Points on a hilly landscape, in no order, each with its height.
A ball rolls from a point to whichever of its 2 nearest points has the largest drop for the distance, and stops where none of them is lower. Distance is the straight distance between rows; heights are no part of it.
ton height 608: [ 36   2  23   9  -5  29 -47  15  14  46  24 -20 -33 -15  11  16  13  12
  18  -9 -41   9 -31 -13]
sez height 530: [ 14 -49  32  42  -6 -15 -16  -7 -16 -26  11  46 -43 -12  30  49 -41  57
 -40 -24  20  -9   7   4]
fen height 596: [-11  29 -27 -23  -2 -24  -7   0  29  15   7 -49  32  27  -5 -18   1 -35
   1  77 -21 -14 -31  13]
tad height 384: [ -4  -2  -7 -13  14   2  35 -19   7  87 -19  33 -35   2  -4   1  -5  23
   9 -18 -14   2  22 -50]
Luto height 390: [-34  77  -3 -48  21 -10 -12  16  30  10  32   3  25   2  12 -23  -2   9
  16  23 -30 -22 -11 -12]
Gali height 316: [ -3 -17 -32  27   2 -28  -4 -15 -25  21 -19 -39 -26   0 -34  20   1 -11
 -13  37   8  20 -29  12]
kevof height 194: [ -3 -48 -23  46 -23 -38 -10   0   4 -12 -14  14   8 -27 -12  28 -17   5
  25 -15  65 -20 -27 -33]
Zulov height 654: [ -8   1 -27  17  28   5  16   4 -16 -42   8 -37 -39 -20   6  26  51 -21
 -35  21 -12  18 -54  34]
Tediv height 159: [  8  24  26  26 -18 -31 -36  34  32  50 -12 -39 -14   3   3  34 -14   0
  52 -11  -2   5 -12 -27]
meluv height 228: [-49  30  44   2  15 -25 -30 -14 -35 -17  28  29  14  36  18  -1  30  29
 -25  -7 -42  21  50  19]
fazu height 190: [-46   4 -35  12  22 -22  21  -9 -22  -4   3  58 -34 -22  17  -2  50  56
 -28  24 -23  13   4 -16]
Ped height 679: [  1  14 -28  -6  31  37  33  32  33 -15 -35  10  76  49   6 -47   6  -6
  38  42  -2  -9 -43 -24]
memoz height 576: [ -1  38  -8 -27  22  64  49  54  -4 -32 -44  23  37  -9  -2 -34  -5  36
  28  19  28   6 -25  16]
gidu height 279: [ 37 -41  23   7 -23   1   2  -6  18   1 -15  -9 -36 -33  -8   6 -30 -16
  -8  -8   3  18  15  12]
niza height 590: [ 28 -15  24 -14   0  10   3  36  45  30 -28  20   4 -15  21  15 -69  18
  22 -41  32 -28  38 -30]
Pev height 470: [ 49  -2  12   5 -33   5   7  46 -16 -11 -31 -20  11   4 -70  18  24 -15
  17  43  24 -13 -35  -6]
zeki height 819: [-34 -27  41   0   7 -24   7 -48 -36  34  19 -11 -43  67  11  29 -11  29
   0 -44 -18  32  38 -22]
Fadoz height 808: [-30  13  43  25 -20 -31  21 -36 -23  38  19  -8 -37  24   3  39 -29  36
   1 -47  -8  22  27 -35]
zev height 300: [-27  -7  -1   1  59   0   8 -24 -51 -22  19  10   8  12  27  -5  46 -11
 -24 -72   0 -11 -19  22]
tob height 686: [-31  15   2 -15  38  -4  26  29  41  18 -21  -7  12  -6   2 -72  13  -2
  10  25 -38   8  -8  19]
leka height 208: [ -7  34  22 -20  20 -14 -12 -24 -50 -17  41   4  -6  21 -18 -42 -20  36
  12  18   4  19  22  48]
libon height 579: [-14  -4  10  29 -13  19 -40  -8  19 -39  51 -19   7 -10  54  29  26 -52
  -4 -60 -10   5  -3  -9]
dus height 533: [ -1 -11 -43  -7 -43   2  10  -6  38 -62   7  20  16 -18  -8 -41  43 -23
  32  13 -14 -27 -46 -20]
tiro height 255: [-12  13  36   7   5 -13 -34 -13  -7   5  20  52   9  24  12  -3   0  40
 -32  16 -26  14  60  37]
Davap height 188: [  2   4  45 -38  13   3 -19 -33 -53  16  35   9  -4  46 -12 -13 -19  31
  34  -8  18  13  47  18]
kogog height 291: [ -2 -45 -46  36 -23   6 -10 -28  13   5 -14 -68   1   7   7   4  33 -54
 -10   9 -16  15 -28   5]
gaden height 485: [ 51  20   5  -4 -44  22  12  52  12 -35 -13  -5  34  15 -58  -1  30 -34
  26  39  14 -12 -24  -2]
Sozak height 187: [-15 -27 -27  28 -16 -51   4 -12 -15   4 -23  17   7 -16 -34  20 -25   0
   4  18  60  -6   3 -16]
bok height 618: [ -6  -6  56 -21   1   8  14 -11 -35   8 -19  21 -30  40 -16  39 -16  32
 -56 -29 -64 -24  75 -19]
Geg height 435: [-37 -28 -79  14   9 -35  10  -9  18 -46  -6  10  18 -12  -1 -23  44   6
   1  17  11  -9 -32 -10]
Sav height 90: [ 41 -74  66 -20 -13  20 -24 -24  -7 -17  20   5 -24  40  10   7 -45  29
  16 -19  -7 -14  48  18]
pina height 644: [  9  67  39  -8  24  44 -38  13 -17  46  43  18  13  41  23   6 -19  31
   2  10  -8  11  34  12]
pez height 380: [ 26   8 -11   1 -15  60  41  -3  32   2  -7  20 -30 -21  39 -74   7 -30
  23  29 -20  12 -11  15]
mavi height 633: [-29 -22  47 -21  26  -7  10 -40 -45  -3 -11  32  -9  42  10  22  16  24
 -43 -48 -47  -1  59 -13]
soka height 528: [ -4 -28   1  48  10  -7 -34   7   2  -5  34 -17 -42  -2  41  47   9  10
 -35  -7  -2  43   1  15]
rab height 282: [ 25 -57 -28  31 -47   2   1  -8  14  21 -20 -44  17  13  -5 -16  29 -61
   9  39 -10  -3 -19 -13]
vad height 577: [ 32  19   0   3 -41  32 -26 -39  -4 -13  48 -40  -9   4  -1 -36 -17 -51
  25   3 -18   4 -20  26]
Kizan height 204: [ -9 -58 -30  44  -8   1  18 -29   8 -43  -3   0 -12 -24  32   3   4 -40
 -30 -43  45   9   2  23]
lozo height 588: [-12  15  -7 -13 -38 -17   2 -11  12 -29   4 -66  23  10  -8 -42  11 -39
 -18  69 -39 -28 -51  29]
gapet height 266: [  4  41 -29  -5  -1   9  21   2  -3  42  29  42 -29   0 -33  15  12  37
  43  21  17 -10 -23 -62]
nuz height 611: [-12  57 -10 -27  15 -21  12  37  46  -4   3 -23  28  38 -16  -8   0 -22
  20  80 -10   1 -23   4]
Vifip height 586: [ -9   5 -13  11 -40  24 -40 -25  25 -37  38 -35   3 -12  39  24  21 -67
   8 -45 -16 -14 -30 -26]
mupe height 512: [ 20 -71  14  43 -17   7 -34 -25   4  -9  17  46 -29 -12  46  26 -23  46
 -24 -44   5  -8   0  -3]
tulo height 444: [ 23 -11 -26  -5  33  40   6 -19  15  59 -22  22  33  -6  15 -28 -35  -2
  35 -21  30 -20 -13 -17]
Vake height 548: [ 31 -13  14 -26 -18  23   0  30  31  -2 -21  50  20 -51  -9  -7   5   2
  20 -31  22 -20  32 -17]
kupok height 536: [ 32   8  13 -20  15  88  31  20  15   9 -54 -23  15  -8  22  -3 -33 -14
   6   2   4  33   3  18]
zoli height 329: [ 11  12 -17  -4  10 -25  19  34  15  14 -15  34  -9  10 -45   9  13  -1
  27  39  22  22   5 -18]
pegag height 623: [  2  15  57 -21   0  28  11   7   0 -22  -4  -9  20 -12   1 -93  -3   5
  -3 -26 -38  -5  15  50]
niki height 467: [-10 -22  13  53   9 -21 -10  34  22 -12  13 -11 -20 -20  51  53  19 -15
   2 -60  34 -11 -29 -13]
suli height 542: [-24  -4 -25  27  24 -12 -31 -11 -20  -5  38   4 -28   2  30  27  20  29
 -40   7 -13  36   7  16]
rez height 169: [  8 -46 -34  43 -40  -7 -18 -15  19 -24  11   3  11 -38  -3   7  -4 -25
  24  -9  40 -10 -21 -19]
fetu height 413: [ 29  16 -18  -4 -18 -24  13  37 -25  22  17   2  52  58 -22   5   0 -10
  14  72  33 -30 -10 -59]
fid height 554: [-27  10 -32  -3  10 -11 -44 -18  18 -27  56 -24  -7   5  39  -3  21   7
 -24   8 -41  27  -4  20]
nasi height 216: [-31  14 -33   0  10 -30  42 -29 -36  10   0  31 -46 -24 -21  -7  20  39
 -17  29  -5  25   1  -3]
nizi height 698: [ -2   1 -17  -8  24  19  38  20  14  15 -49   3  82  22   2 -69  13 -11
  26  32   3 -38 -23  -9]
lusak height 637: [ 29  13  42 -19 -20  28 -16  12 -11 -12 -14  -4  10 -41 -16 -13  13  -9
  -3 -31 -19  -1  16  19]
Ramem height 553: [ 13  22  -3 -21   8  75  40  36  -1 -17 -67 -18  38  -5   2  -6 -25  -2
  16  21  25  19 -10  25]
detod height 396: [ 21  21  18   6 -21  19  19  56 -24  42 -45 -28  43  22 -23  18 -33 -10
  15  26  61 -30   1  -8]
Goz height 477: [ 36 -25  -6  -5  13  21 -15 -20  13  51   8  30  -1 -20  13 -20 -47  21
  21 -37  22 -14   0 -10]
puf height 439: [ 36   7  12  -1 -31 -15 -10  51 -19  23   5 -35  51  36 -24  21   5 -23
  15  68  27 -35 -17 -46]
zitul height 550: [-36  28   6  -8 -17 -21 -28   1  24 -63  20 -15  45 -35  10 -14  24 -35
   7 -18 -25 -12  -8   3]
mudul height 123: [ 56 -36  62 -29  -6  43 -14   2  -7  -5  16  19 -11  34   5   1 -66  40
  -4 -27   5 -30  51  25]
pozib height 642: [ 20  -5  40  -5 -13  29 -11  -5 -11 -17 -11   4  -7 -36  15 -24  49  -6
 -26 -18 -65  13   8  22]
Libup height 496: [ 30 -42  11  19 -13   2 -38 -15   3  25  12  25 -22 -23  23   0 -31  39
  14 -53   9  -9  -8 -17]
pegi height 332: [-31   0 -11   9  47   2   1 -12 -35  -7   7  31  -2 -18  34  13  55   4
 -26 -58 -11 -10 -12  -9]
nepo height 616: [ 37   1  33  -2   4  40 -49  -2   9  53  25  -8  -9   6  21  -7  12   1
   1 -17 -49  16   5   9]
Ledaf height 372: [ 16  -2 -33  18   0 -20  21  17  -2  43 -12  13  21  36 -35   0 -12  -4
  25  62  47 -11  -8 -30]
mel height 562: [-22   6  23   5  -3  -7 -33   3   6 -45  18  25  35 -45  32  -4  36 -12
 -12 -37 -24   6  28   3]
losa height 302: [ -2 -41 -56  42  -4 -10 -12 -21 -12   9  -8 -59 -15   8  -8  21  15 -15
 -21  22  15   6 -50   7]
Gabu height 509: [ 32   3  26 -39  20  51  33  47  13  32 -55  -4 -14  -1  -2  20 -31   5
  -6  -6   3   0  22   2]
Dubud height 581: [ 25  35   9  -9 -25  29  -4 -16   1 -23  30 -28 -16 -24  -3 -52   3 -26
   8  20 -35   1 -26  40]
ren height 453: [-19 -38 -57  30 -32 -11  14 -18   5 -57  -1 -38  35   3  24 -11  45 -48
 -24  32  12 -27 -34   0]
Subi height 428: [-12  -8 -42  25  -9   0  10  18  30 -77  39   5 -14 -28  19  42  40 -37
  -9   6  42  -2 -35  -2]
rol height 174: [ 38  -4  45 -11   4  19 -11  14  -4  26   1  26 -25   2   3  13 -55  35
 -27  -9   5  -6  42  15]
zopa height 568: [ 37 -11  20 -26 -12  37  16  57  42   5 -27  45  10 -29   8  17 -38  15
  15 -27  43 -21  37 -20]
pil height 243: [-18  -3 -35  -1  18 -22  18 -56 -43  33  13  19 -46   4 -10 -17 -10  39
 -26   6  -6  28  13   9]
bire height 600: [ 16  -8  12  16  -8  22 -42   9   6   9  15 -42 -29 -20  14  35  34 -16
   8 -26 -43  12 -49 -17]
gib height 663: [-14  -5 -60 -26  -8 -11   9  -5  47 -32  14 -24 -21   6  -7 -32  34   6
   2  53 -35  -1 -63   6]
folil height 504: [ 46  23  -6 -10 -46  15  15  42  39 -61  -1  37  41  15 -45 -27  39 -33
  36   6  -1 -18 -23 -24]
Tanu height 614: [-24  44  42 -16   7  40  19  39  21 -22   2 -13  41 -20  10 -84 -20   6
   9  -8  -9 -16  -1  39]
kivo height 347: [  7  55  -1  -6 -27 -16 -24  39   2 -17  20   6  27 -17 -48  36 -15  -4
  34  30  53 -30  -8 -22]
mife height 520: [ 12  10 -15 -15 -38 -12  14  28  38 -76   4  29  43  16 -42 -45  38 -12
  23  21 -15 -36 -50 -24]
Kotib height 325: [ 49  -5 -10  19   6  40  14   7   8  38 -18 -25   3   1 -14  -4 -45 -15
  27  41  43   1 -33  14]
Lobu height 125: [  3  -4  10   7 -16 -30  -5  -7   6 -42  11  15   3 -47  -8 -18 -30  -9
 -13   8  25  27  38  40]
Fev height 594: [ -3 -13 -19   9 -13  13 -38   0  34  -5  12 -50  -9  -6  15  48  41 -42
  12 -18 -27  -4 -54 -33]
Gureg height 111: [ 24 -74  65   0 -11   0 -23 -25 -16 -27  16 -17 -35  35  18  22 -28  13
   6 -35  -3  18  26  20]
valir height 150: [  6 -19  -8  19 -23 -40  10   0   5 -19 -22  -4  18 -31 -35  -6 -19 -28
  -5  42  40  10  17  29]
Bibo height 685: [-12  34 -11 -26  34  18  43 -40 -24  59 -31  20  23  17  -7 -45 -31   8
   4 -21   9 -14  19  -5]
zomos height 360: [-19   3 -20  -7  19  -1 -19  -9 -16   2   1  43   9 -39  10   4  50  23
   4 -35 -20 -12 -10 -40]
lefa height 189: [-38  16  -4  12   6 -42  -7 -25 -34  -4  17  19  -4 -11 -10  15 -12  10
 -12 -22  20  20  31  -5]
tege height 570: [-15 -10  26  15  11   8 -40  -7  -6 -38  37   7  25  -8  44  16  35 -22
 -14 -57 -16  14  15   6]
Noda height 335: [-10  38  -6   3   8 -27 -15  -3 -32  16   4 -46 -26  -1 -41  19  -1 -14
  -9  44 -12  28 -15  20]
Runog height 414: [ 29 -25 -27   3   2  26  -4 -30  21  53 -23  -7  46  -8   3 -46  -4 -37
  29 -12   2 -26 -15  -2]
kago height 298: [ 48 -14  18   0  -9  25  15   8  20  23 -18 -17 -25 -25 -16  -7 -36 -18
   9  18  20  15  -1  26]
misi height 274: [  1 -33  20   5   9 -14 -23 -23   7  -5   9  32  -8  16  24  -8  -3  24
 -49   8 -39  30  54  42]
ronas height 525: [ 34   2   2 -13 -33  12   5  46  35 -38 -21  44  47 -21 -42 -14  37 -18
  43 -21  26 -16  11 -24]
kudo height 295: [ 16 -30 -41  -4  -8  -1   9   0  39  18 -24 -16  34  19 -14 -35  52 -43
  27  29 -35  -6 -26 -13]
mabi height 432: [  8  13  12 -11 -19  39  35  65  -5  17 -71 -17  42  26 -11  38 -51  -5
  19   2  67 -15  10  -5]
mimal height 233: [  1  -3  -1 -11  17 -20 -16 -46 -52  -4  18 -35  -4  30 -32 -31  -9   1
   7   2  -7  22  -9  50]
gegop height 261: [ 22 -27   9  14 -23  -2 -10 -38 -16  14 -18 -51  22   7 -20 -32  -8 -52
  -8   2  -8   6  -2  39]
Vap height 727: [-16  57  14 -38 -12  28  58  10 -28  28 -20  19  21   1 -20   8 -59  16
  -3 -30  46 -19  53   2]
nim height 318: [  1  17 -14 -19   6 -11 -11  17  25  20 -24  -9  45   7 -26 -10  43 -31
  29  15 -27 -18 -12 -26]
pifov height 137: [  3 -54  64  23   5 -30 -14  -5 -15 -38   9 -30 -39  34  31  48 -37   9
  -6 -44  14  24  19  23]
pupo height 365: [ 46   2  13   4   7  76  10  -3  22  24   4  25 -10 -15  49 -41  -2   1
  -7  26 -31  17   5  29]
situ height 445: [-10 -31 -19  46   8  -9   6  37  32 -39  27   9 -22 -30  33  53  33 -26
 -10 -28  54   2 -18  -9]
Lota height 676: [-56  13 -21 -10  20 -39   2   6  15  -6  -9 -18  11  -7 -14 -52  26   4
   0  20 -42  -4 -18   5]
vof height 646: [  6  -9  16  15  -8  41  -5 -17 -20 -39  11  -3 -24 -25  39 -19  64 -14
 -30 -15 -69  12 -24  22]
das height 356: [ 35  18  10  16   0  22  19  22 -20  43 -37 -31   6  15 -22  12 -57  -1
  13  45  61 -11 -20   9]
mos height 350: [ 46 -14  12   0  15  47   4  16  33  41  -7  39 -24 -12  26  -4   1  20
 -19  42 -22  17  14  21]
zor height 658: [-19   9 -44  -8  14 -13   2  -2   0 -39  13 -37 -36 -13  -5  10  42   3
 -21  48 -30  15 -63  20]
Vetan height 397: [-29  43  -5   0   4 -28 -23  12 -12 -72  45   7   4 -42   6  34  11   1
 -13  17  11   0 -15   7]
miram height 655: [ 26  44 -28 -24  30  41  18  39  44 -15  -4  12  42  52  -7  -2   8 -11
  39  38  -4   8 -52 -27]
kikiz height 167: [-68  23 -14   7  21 -35   4  -3  -8  -1  12  29 -10 -10  28 -12  47  39
 -30  11 -48  17  18 -13]
lisim height 273: [ 41 -37  -5  25 -42   4   4  -7 -10  21 -15 -35  41  -4 -10 -30  -9 -51
  -1  47  19 -20  -7   8]
Kise height 492: [ -4 -35  20  33  -5 -39 -13  21  27   8 -31  -3 -28 -18  29  46   1  11
  22 -45  10   9 -11 -34]
Duf height 154: [-16  12 -14  -3  12 -35  -8 -12  -2   1  12  26   6 -28  -3 -21 -17  12
  -4   3  11  17  29  17]
ler height 567: [-20 -10 -47   9 -19 -15 -31 -50   6 -35  32 -46  35  10  14 -27   5 -32
  -7  -9  -7  -9 -19  20]
vemaz height 358: [-11  74   3  -3   5 -19  10  -3 -34  30   8 -35  -8  11 -45   6 -21 -11
   1  55   9  12   0  19]
lonu height 259: [-32  -4 -15   0  63  -2   8 -14 -38 -35  52  -3 -11  41  41 -22  56  17
 -35 -41   2 -11  -7  48]
zat height 398: [ -2 -55 -28  14  -9 -13 -13 -35  11  21 -35 -12  39 -15  -3 -18  18 -40
   6 -33  -5 -11  -5 -11]
gavip height 402: [  5 -50 -48  -8  19 -17  13  -8  24  26 -37  29 -10  -1 -19 -11  43   1
  13   0 -13  17  -2 -23]
sol height 634: [  4 -25   9   8  -6 -27  -3   3  23  69 -53 -19  28  14 -10   5 -30 -27
  16 -15  13 -20  23 -26]
Gatu height 379: [-12  63   9 -10 -21 -23 -42  14  -6 -47  33 -11  24 -37 -28  35  -9 -10
   9  14  24 -12  -9  -6]
bugo height 615: [  7 -10  16  -7   5 -20  11   5  32  54 -45  -2   8  16   5  11 -79  -6
  18 -39  25 -31  42 -31]
gofa height 693: [-15  88  15 -23   3  55  48   7 -36  41  10  22  11   6   2   3 -33  41
  -1  -8  26  10  34   0]
mim height 645: [-18 -25  24 -30  32 -15   7 -38 -44  -9 -30  15  -7   9  -1   0   7   6
 -33 -55 -37   5  32   3]
noso height 381: [ -3 -31 -18 -12  16  -4  -7 -20  -1  24 -35  23   8 -31  -2 -14  34  -1
   6 -41 -22  -8  -4 -24]
bam height 666: [ -9  81  21 -15  27  49   1  19 -15  48  13  -5  13  17  19  13 -36  14
   9   4  13  26  31  -2]
Pubob height 412: [-37  10 -49  16   6 -33  -9   5  14 -71  44   9  -2 -35  21  24  11   3
 -17  23  33  11 -11  10]
zozul height 585: [ -7  33  -3 -15 -29   6   7 -17  24 -32  29 -51 -10  -1  -5 -64 -15 -28
  -2  49 -36 -16 -57  40]
Neti height 229: [ 19  17  24 -10  18  15  20  15   0  44  -6  34 -38   5   5  21 -53  36
 -31  26  10  10  49   2]
fipo height 251: [  3  53  54 -10 -28  -5 -26  50 -23   9  -2 -19  -2 -19 -31  36 -32   7
   8 -25  30   6  35   9]
Bepu height 297: [  9  60  22  -4 -25   4 -13  44 -17   8   4  -5  14 -24 -39  25 -40   6
  22  -3  64 -16  13   4]
Gimo height 510: [-13 -32  -1  32   2 -28 -31  17  25  34  -2 -16 -43  -4  31  45   5  13
   1 -18  -9  34   3 -23]
Rupep height 224: [  2 -85 -20  35   3 -14  21 -21  14 -22 -29  -7 -34 -22  19  24 -17 -18
 -31 -45  30   7  -7   9]
divu height 351: [ -9  48  -3 -25  16  -3 -36   4   6  32  12 -10  21 -10  -7  -5  17 -14
  22  -9 -31  -5   4 -16]
Vusi height 713: [-15  22 -16 -15  29  -3  35  -7  -4  44 -50   5  58  12  -7 -53  -7  -8
  14  17   8 -29   3  -1]
mobo height 327: [ 26   4  10 -12  30  13  21  45  37  26 -17  55 -24   1   9   4  19  27
  -9  59 -12  33  31   3]
zofug height 559: [ -2 -13  31  16 -10 -28  16 -11 -35 -14   1  35 -63 -11  -5  50 -55  59
 -43  -8  11  -5  33 -14]
vafab height 627: [ 14  17  38  -6  20  25 -42 -16 -22  65  28  16  -7  46  14   0   2  30
  -3  -7 -39  13  29   6]
figav height 185: [-14 -41  21  14  24  31 -40 -30 -39 -25  52  16  -3  51  41  24  49  28
  -7 -16  -5   4   0  32]
vodit height 476: [ 12  16  14 -43   2  53  51  81   5  11 -64   4  -5  13 -13  46 -34   8
   5 -11  32   2  21  -2]
dap height 254: [ 19 -69  -1   7  -1 -27  11 -21   7  -9 -31  -1 -38 -26 -13  15 -55   4
 -18 -26   9 -10   8  -2]
loz height 660: [ -4  -6   2 -43  30  -9  28 -47 -24  36 -35  19  -4  12 -19 -33 -22   8
 -16 -39 -29 -11  41  -4]
tosad height 283: [ 16 -71  11  -6  18 -16  -1 -19  -1 -13 -14   4 -40   0   3  18 -47  11
 -40 -34 -35  -9  42  -7]
pibis height 756: [-16  35   9 -21 -12 -26  35   1 -15  18 -34  21  18 -14 -44   3 -34   0
  -2 -11  37 -17  56  -7]
sati height 151: [-13 -39  19 -17  17   5 -43 -48 -48   3  48  13  -6  44  15  -4  16  42
  27  -7   1  14  20  17]
per height 181: [-25 -30  28  37  22 -46  -3  -7 -22 -13   3 -13 -28  20  25  47 -30  -1
 -14 -60  33  16  10   5]
pusok height 455: [ 24 -10   0  13 -34 -19 -18  22 -25  -2 -10 -34  34   6 -37  23  23 -23
   5  51  17 -29 -36 -29]
raz height 186: [  4 -39 -31  33 -38   3  -6 -27  18 -34  13  16 -13 -48  20 -11   5 -31
   4 -20  21  18  10  -1]
kesub height 232: [-46   6   7  37  20 -43 -13  -6 -25 -16  11  -7  13   1   8  44  -3 -31
 -14 -44  34  11  14  -1]
Fur height 598: [-31  41  20 -23  18  50  44  70  24 -32 -28  -4  41  -7 -11 -67   0  15
  23  17   1 -19 -29  15]
lile height 203: [ 10  38  64  17 -29 -28 -35  45   6  24  -9 -25 -23  -7   4  41 -35  29
  29 -27  11   6  18 -10]
muf height 630: [ 34   7  45 -36   1  26   0  -7 -24  -9 -10  -7   9 -10 -15 -40 -10   3
  -8 -28 -15   3  25  46]
fop height 649: [  6 -12  -3  20  26  25   0  -9 -25 -31  21 -26 -37 -15  31  15  51 -13
 -43 -14 -28  26 -37  38]
bos height 195: [-77  30   8   6  24 -46  16 -25 -28  -9  18  13  -2  15  23 -11  29  19
 -33 -14 -41  34  44   7]
nafir height 561: [-27   5 -42  -7  -2 -21 -38 -38  25 -26  55 -52   7  25  19 -31  -5 -11
  -4   7 -26  26   0  39]
kap height 182: [-14  22  11 -10  19 -18  -2  -2 -12 -12  21  23   3 -25   1 -60 -14  37
 -10  11 -12   3  10  37]
luru height 777: [-14  17  19   8 -38 -37  43  -2 -17  21 -33   4 -19  -9 -46  37 -48  21
   1 -13  43 -20  30 -35]
mimep height 289: [ 14 -61  19 -15  17 -12  -1 -21   2 -25 -12  20 -24   6  12  10 -22   5
 -63  -7 -51   8  63  22]
razer height 290: [ 14  17  10 -11  13  -6  22  40  17  37 -14  35 -28  -7 -16  20 -11  17
   9  32  20  23  35 -15]
Tivaf height 573: [  6   5 -34  13 -58  12 -26 -53   4 -30  36 -41   1   5  13 -28 -11 -61
   8   7  -8 -11 -22  15]
femi height 793: [-26   2  17  35 -26 -50  36 -33 -25  24 -17 -11 -39   4 -14  40 -42  25
   2 -28  27  -2   3 -30]
fis height 446: [-31 -45 -71  28 -11 -31   0 -14  16 -36 -11  -9  50   0  13  -7  40 -27
  -9  13  24 -23 -16 -14]
mavol height 144: [-28  30 -40 -50 -15 -29 -18 -21  17 -36  13 -12  -1  16  -5  47  26   4
 -12  43   6 -13 -76 -16]
Gosu height 668: [-58  -1 -51 -26   6 -32   7  -2  34 -20   4 -28  -1  14 -14 -46  25  19
 -12  44 -36 -23 -65  -3]
veti height 250: [ 27 -18  14  -2   9  -4 -15 -37 -36  39 -18 -53   1  30 -36 -19 -18 -25
  -1  -2 -12  13 -12  37]
Febo height 419: [  0 -32 -26  -5  13 -17  21   2  26  67 -33  33 -36  11 -13  11  13  14
  24 -10  -6  15   5 -53]
lel height 541: [  2  14 -15  -3 -37   9 -11  -2  34 -43  17   3  14 -40   3 -22  29 -38
  28   2 -19 -12 -13 -14]
fisum height 420: [-33 -39 -71   2  25 -27  15   6  26 -23 -19  21  -1   2   1 -10  69   4
   3  -3 -15  21 -15 -20]
kori height 219: [ -2 -24  -6  12  41  29 -17 -19 -37 -39  78   1 -17  43  47  11  50  16
 -20 -33  24 -10 -14  44]
repen height 635: [  4  68  -8 -36  35  14   9  55  47  -3   5   8  24  41  -9   6  15 -12
  34  50 -15  16 -18 -19]
paba height 179: [-31  49 -44 -28   2 -17 -11 -29 -21 -17  33  10 -16 -11 -14  29  17  24
  -1  23  -2 -23 -58 -33]
Bamu height 217: [-11  37 -48 -22   3  -6   1 -15 -13  14  21  31 -14  -7 -32  11  32  25
  28  16  -5 -25 -44 -55]
rute height 603: [ -3  17  45 -30 -12   2  37   7 -36   2 -16  18 -40   1 -28  38 -28  37
 -53 -17 -32 -16  75 -17]
labo height 336: [  2  24 -20  -7  10  20  42 -25 -11  80   1  37 -29  -7 -14  -7 -15  36
  22  -2  15  -7  -4 -43]
dof height 582: [ -3   2  32  -7  -5 -19  39  -7 -39   4 -19   8 -65 -14 -29  44 -36  33
 -41  -2  -8   4  32 -18]

For each start below, name the point where the ball stops.
gaden | razer
nim | Duf
Febo | mavol
losa | Duf
Zulov | dap
Vusi | sati
Tivaf | Tediv
zofug | sati
Ped | Tediv
Kise | Tediv
Fur | dap
zat | sati

Write out the way that a ball takes from each point below.
Noda | Gali losa kogog rab lisim gegop veti mimal leka kap Duf
divu | nim kudo rab lisim gegop veti mimal leka kap Duf
sol | zat noso zomos pegi zev lonu kori figav sati
